Each row is a point on a landscape with many valleys, with its height.
A ball rolls from a point to the lowest of its 2 nearest points, and stops where none of them is lower. Distance is the straight distance between rows; heights are no part of it.
dobo (h 442): [116  89 115 104 133 165 113 198 177 105 145 177 115 104 150  85 127 128
  70 118 152 101 160 130]
zunof (h 666): [103 135  91 130 141  77 110 176 127  65 114 120 130 109 147 107 131 124
  38 132 128 115 142 112]
saku (h 564): [136 105 118  80 122 107 161 129 133 123 117 150 141 123 104 118 100 104
 141 115 150 148 134 108]
gak (h 519): [160 118 148 135 170 113 108 119  86 100 172 100 116 118 116 122 114 140
 148  77 197 101 103 100]
rit (h 417): [138 150 162 179 156 158 104 111 122  79 101  85  98 126 156 145 135 184
  97 135 177  70 118 124]
ravoz (h 236): [143  73 121  97 148 103 130 108 135 132 123 175 116 121 182 124 169 110
 147 152 109 112 162  80]
Ledi (h 569): [100 169 151 168 105 120  84 145  60 140 148 133 109 117  92 170 123 154
 195 128 105 142 150 107]
Kup (h 350): [167 139 136  87 141 134  85 161 149 144 151 101 137 132 158 135 127 185
 153 123  75  75 140 162]
keb (h 414): [106 134 155 166 132 137 138  73 121 113 103  89 101 100 139 170 146 132
 104 176 138 127 130 118]
Femo (h 565): [ 84 111 147 142  95 172  79 148  92 184 135 176  67 139  80  96 102 132
 159 110 160 118  94 183]
fek (h 568): [137 111  82 122 139  59  83 119  69 149 116 116  93 126 128 136 179 127
 168 134  93 147  97  81]
seb (h 192): [128  96 165 102 108 176 155 107 132 151 151 127 149 114  77  78 103 128
 139  58 186 131 175 155]
Dera (h 512): [164 136  90 158 141 154 101 113  82 125 137 114  97 115 104 138 123 159
 169 133  94 163  79  84]
sura (h 457): [154 102 144  90 151 168 122 174 195 127 136 153 125 116 172 110 123 165
  86 109 147  69 163 155]
lareg (h 615): [ 91 142 124 166 160  80 128 155 114 117 116 174 112 110 146 130 159 123
  92 130 164 110  87 117]
vive (h 385): [133 117 151 167 148 154 130  71 153  61 105 100 109 113 171 145 143 120
  88 153 166 100 134 101]
mitid (h 361): [158 102 164 146 100 176 130  67 117 180 155 140 124 143 112 144 121 128
 209 146 113 159 144 107]
boguk (h 580): [132 141  89 110 143 126  95  89 144 158 149 101 110 168 125 149 145 103
 138 121 145 129  50 172]
Fabut (h 605): [140 135  69 107 168  74 120 109 128  86 133 129 129 134 141 124 133  91
 120 132 137 136  86  82]
dun (h 511): [121 155 118 110 116  85 144 117 130 204 151 104 158 165 104 168 152  96
 174 126 102 156 121 181]
Gome (h 547): [139 132  98  93 151 145 106 130 165 158  91 213 110 149 174 121 158 135
 145 137 110  92  90 148]
fefop (h 434): [114 155 141 107  82 161 119  66 105 153 121 126 142 124  70 115  99 128
 178  82 159 149 148 147]
Vil (h 354): [135 136 189 134 155  93 153 125 145 161 170 142 167 129 154 142 145 103
 150 119 150  86 184 125]
relo (h 644): [115 152 117 116 157 101 168 164 195 146 137 144 153 154 150 144 164  85
  94 150 119 114 139 155]
vedo (h 623): [131 178 133 122 121 108 149 104  90  72  55  90 133 135 106 132  60 149
 128 126 151 150 115  98]
lidut (h 297): [168  93 114  93 132 177 114  97 189 110 146  83 129 128 140 129  94 117
 105 109 143 122 120 138]
Dason (h 188): [109  51 120 126 122 113 117 102 147 128 160 150 103 120 171 121 205  69
 121 158 143 133 173  89]
Soka (h 487): [152  97 121 159 141 143 128 103  91  93 135 126 107  85 125 127 158 146
 135 147 111 156 123  57]
Mon (h 472): [117 112 122  96 116  96 105 118  73 104 148  77 144  80  90 108 119 143
 133  71 158 129 174 109]
gizo (h 312): [125 113 121 176 114 143 177  75 134  97 146 134 128 122 144 142 151  60
 108 158 145 188  88 101]
Zam (h 533): [124 137 138 107 126 131 130  88 149 153  62 215 110 119 178 138 150 135
 141 162 121  95 104 120]
Rez (h 264): [117 192 133 149 130  93  97 177  92 138  89 131 115 105 118 139 109 185
 131 148  91 105  97 144]
Rinir (h 634): [134 156 115 121 172 104 165 153 156  93 129 138 166 144 189 131 162  92
  92 171 137  96 145  98]
pim (h 546): [130 108 112 124 141  99 140 139 119 142 159 102 126 138  89 136 131 104
 140 117 139 157 102 134]
Kodu (h 379): [170 142 153 108 148 163 101 156 152 111 114  82 131 134 151 124  86 204
 123 125 105  59 150 152]
faf (h 411): [158 145 162 106 139 146  89 104 113 108 104  55 146 128 138 134  85 188
 145  99 144  82 177 127]
rivi (h 602): [148 197 142 154 117 134 153 154  80 105  87  95 145 138  65 143  53 160
 135 123 107 155 103 100]
Botod (h 548): [134  90 152 172 107 175 121 156 111 183 163 167  89 142 102 117 130 138
 176 122 144 127 114 146]
Bere (h 247): [166  94 164  93 123 184 131  73 169 131 162 100 157 129 102 114  95 126
 139  80 163 120 165 152]
lefes (h 399): [131 127 156 130  90 197 123  56 103 155 128 114 116 111  79 151  81 141
 174 118 120 161 153 112]
ralav (h 501): [ 97 146 147 110 113  93 191 139 155 127  52 171 147 123 150 129 124 101
 110 165 124 129 153 114]
zovo (h 552): [109 119 112 151 121  87  78 155  50 166 152 120  88 128  93 148 149 138
 168 131 102 152 122 115]
Kurek (h 351): [133 121 143 150 116 157 173  49 157  65 122 121 120 132 150 137 125  78
 101 146 181 140 109 103]
sof (h 288): [141  91 112 106  88 132 166 166 144  95 168  81 154 108  97 102  79 127
 101  95 102 175 171 134]
lari (h 144): [118  92  61 191 148 170 105 177 142 148 152 158 104 145  97  95 167 119
  72 127  94 171  75 191]
Bevuf (h 587): [ 85 148 156 153 102 136  83 123  83 137 113 132  99  93  99 157 118 154
 135 111 142 114 139 140]
meti (h 444): [144 121 123  76 130 121 104 111  99  86 113  46 148 101 104 106  76 167
 124  75 143 108 177 122]
Pokob (h 324): [165  67 150 112 123 160 124  71 143 188 142 153 104 132 157 135 149 114
 192 171  95 136 137  94]
noton (h 366): [121 167 103 102 136  59 116  78 119  91  61  91 132 134 152 160 125 117
  93 141 134 116 117 131]
belim (h 496): [108 103 139 128 133 123  83 140  70 117 175 106 115  94  84 118 123 152
 143  62 181 103 136 112]
fono (h 229): [118  25 142 145 107 176 118  97 157 122 179 124  75 115 155 104 171  86
 107 133 159 125 156 108]
zuta (h 266): [114  62 170 162 130 177 126 107 133 108 156 127  89  71 136 126 146 128
 102 137 153 105 165  89]
tose (h 572): [121 112  96  89 124  97 121 139 129 158  94 183 120 123 110 113 103 124
 139 130 109 157  90 112]
pez (h 518): [112 156 156 119 110 102 145 130 144 164  58 182 127 109 169 151 147 137
 133 170  84  97 159 131]
kan (h 622): [142 154  98 150 171 101 137 135 148  74 161 101 140 138 163 127 152 107
  85 140 146 119 110 114]
tufot (h 186): [127  92  82 160 139 181 129 158 158 131 179 112 115 140 122 116 170  98
  87 138 121 174  99 155]
tinov (h 607): [141 125 110  87 135  97 140 109 147 160 163 149 137 194  94 119 122  86
 183  86 178 133  72 160]
sopam (h 562): [166 146 113 111 167 122 117  56 144 106 142  79 132 157 139 157 103 109
 145 118 151 124  69 140]
niz (h 173): [ 88 177 148 170 133 109  89 134 109 150 123  81 117 105 148 183 164 160
 102 151  99  89 139 165]
Kizer (h 642): [129 135 149 139 122 142 183 110 119  70  29 120 136 162 125 111  52 153
 109 138 161 141 109  93]
pifab (h 407): [151 103 157 101 128 170 159 175 175 104  94  98 146 138 141  87  72 193
 103 118 122  76 174 137]
felaf (h 401): [ 92 105 144  95 119  70 145 162 129 158 110 184 134 110 138 118 146 118
 118 115 150  98 158 130]
dobi (h 594): [114 168 173 156  84 190 148 174 153 157  89 167 119 148 110 130  81 164
 143 144 117 124 110 184]
Kego (h 349): [133 125 127 173 113 137 199 139 148 115 145 141 143 129 124 130 144  78
 114 160  87 193 124 114]
tomi (h 378): [ 95 122 153 111 131  72 156 131 151 180 153 150 170 138 130 134 176  85
 139 110 151 106 172 160]
pap (h 184): [121 136  75 179 161 130 138 203 130 133 135 173 140 131 107 115 162 131
  70 131  89 167  89 163]
labos (h 463): [139 122 167 197 145 136 152  89  98  98 152  99 124  89 154 146 175 127
 120 162 120 146 165  49]
sapaz (h 439): [113 129 156 183 119 134 165 112 107 101  84 128 122  85 152 145 157 135
  95 186  99 138 158  77]
noz (h 601): [ 93 139 155 172 139 125  89 148  82 134 125 163  87  93 130 134 151 161
 131 133 144  94 104 105]
vabav (h 608): [166 171 139 133 115 159 159 187 143 143  94 159 139 152 106 112  65 181
 147 120  88 128  93 144]
nezo (h 322): [144  99 119 139  92 151 175 182 118  81 168 122 146 102 118  94  90 111
  89 131  84 187 147  89]
ravab (h 323): [125 138 185 111 145 117 100 109 127 148 155 145 135 111 158 141 151 149
 166 124 157  61 166 129]
Tete (h 167): [ 92 155 133 140 119  88 130 182 123 160 111  81 142 112 121 167 154 138
  90 160  75 118 160 166]
tive (h 283): [158  90 143  76 135 107  99  94 126 175 136 144 117 135 159 130 144 138
 195 141  94  93 160 105]
Daf (h 651): [103 111 103 130 139 117 114 163 160 141 138 131 131 119 154 132 185 115
  74 149 104 124 137 155]
ses (h 430): [131 118 142  93 113 153 133 144 161 117  79  63 146 156 115 111  67 167
  94 101 140 106 168 181]
todov (h 213): [118 163 119 134 127  97 132 191 127 128  88 105 151 131 119 134 102 159
  86 135  78 139 119 156]
togid (h 563): [137 154 120 170 144 116 154 137 106 114 141 129 129 150 103 152 127 118
 144 127 136 158  64 121]
Roge (h 228): [119 149 112 165 136 123 134 211 117 172 145 161 119 148 114 110 150 138
 144 131 101 137  87 167]
rop (h 373): [128 145 128  92 117 105 136  50 143 121  75 131 133 128 147 165 121 109
 142 157 139 114 122 129]
sok (h 279): [100 164 151 107 134  84  54 107  94 136 139 121 126 124 152 153 146 149
 187 121 141  77 139 168]
nire (h 483): [ 94 126 170 127  91 122 185  96 142 133  58 134 154 141 114 119 100  94
 105 139 145 142 173 141]
Vez (h 532): [146 116 125 168 117 169 104 153  72 156 144 158  81 128  84 113 131 161
 178 131 113 151  81 102]
lamem (h 476): [121 178 144 120 102 138 126 116 130 157 137  87 160 140 101 145 110 148
 159 107 106 124 165 189]
guf (h 582): [165 170 147 181 143 145 180 119  86 103 110 117 125 129 100 135 103 154
 151 136 134 141  95  78]
gafiz (h 559): [132 125  58  75 162 120 105 147 143 148  93 209 124 139 154 109 145 116
 121 137  98 148  93 114]
vudol (h 317): [136 173 117 116 145  80 102 118  93 101  80 108 114 110 139 161 117 162
 135 132 117  97 101 113]
Vasan (h 462): [117 145 145  94  85 133 176  70 130 137  72 127 161 134  88 107  81 107
 142 102 169 146 159 154]
kif (h 246): [117  96 130 101  90 149 159 129 130 113 131  94 168  92  71  81  81 131
  96  73 155 154 186 138]
Ligad (h 422): [108 106 149 114 125 133 119 175 138 146 108 182 109  78 139  98 129 161
 105 124 133  93 141 130]
Gup (h 338): [137 123 105  96 113 145 137  66 174 111  93 105 127 126 140 137 104 122
 103 143 120 138 116 125]
bam (h 593): [125 135  94 103 156 116 141 101 179 145 150 152 135 178 139 135 143  69
 128 130 170 144  80 155]
fura (h 227): [112 109  81 143 124 169 136 163 167  99 182 157 132 170 139  93 158  57
  82 132 161 186  99 131]
lut (h 224): [ 87 180 166 129 136  89  71  87 105 134 115  76 139 111 162 188 167 143
 145 147 112  76 177 152]
gune (h 586): [121 112  70  93 152  50  96  86 109 141 109 156 106 149 140 140 157  89
 152 143 139 133  93 101]
tuk (h 618): [164 152 107 134 119 122 166 182 105 129 102 136 139 126  74 112  61 163
 135 135  67 172  86 107]
muv (h 529): [131 134 115 117 138  60 143 147 110 171 165 138 150 180  99 135 136  95
 186 119 126 144 100 131]
Bivu (h 272): [153 176 135 146 142 117 117 196 121 157 186 126 147 172 122 132 133 154
 174 110 102 118  84 186]
tede (h 315): [152 135 124  95 144 121 103 156 156 184 175 108 154 171 143 133 137 129
 173 111  92 103 127 187]
gik (h 494): [ 95 160 116  97  82 115 105 117 129 187 132  97 158 151  87 149 110 128
 156  93 112 150 114 210]
Bavib (h 453): [116 171 139  95 106 135 141  99 135 142  81  59 175 165 108 105  99 156
 128  90 136 116 200 181]
Keven (h 278): [158  85  79 114 114 151 127 130 130  68 195 126 129 118 158 102 138 107
 107 139  96 165 170  58]
kilit (h 267): [118 119  81 166 100 175 147 112 134  63 162 161 127 140 162 102 160  54
  63 146 156 191  91 103]
bifu (h 316): [154  85  83 147 130 153 155 197 125  85 185 127 145 118 142  96 149 130
  99 126  63 171 156  84]
niro (h 540): [178 120 130 133 176 125 120  95 140  93 189  80 137 152 142 129 122 107
 148 102 181 127  88  94]
Mibep (h 235): [129  80 100 143 108 134 150 121 139  96 170 156 124 126 167 108 180  72
 116 159  97 176 153  66]
vene (h 658): [ 96 147  90 136 130 129 111 186 153  81 128 164 142 112 179 116 170  98
  33 150 130 130 148 134]
vul (h 578): [ 88 131 166 126  89 167  99 161 137 181 114 206 104 128  99 106  85 156
 156 116 129 110 100 200]

For each start below, name the point where the ball stops.
dobo: Tete
Daf: zovo
Gome: Dason
guf: lari
saku: lari
bam: lari

Call two points neighbours if one is among the 2 nearest of the other. Go from one point of each pair to the other, from neighbour to neighbour, staying as low as possible. Name the highest point that can't be avoided.
Tete, gizo: rop
seb, Dason: nezo
Dason, gizo: Kego
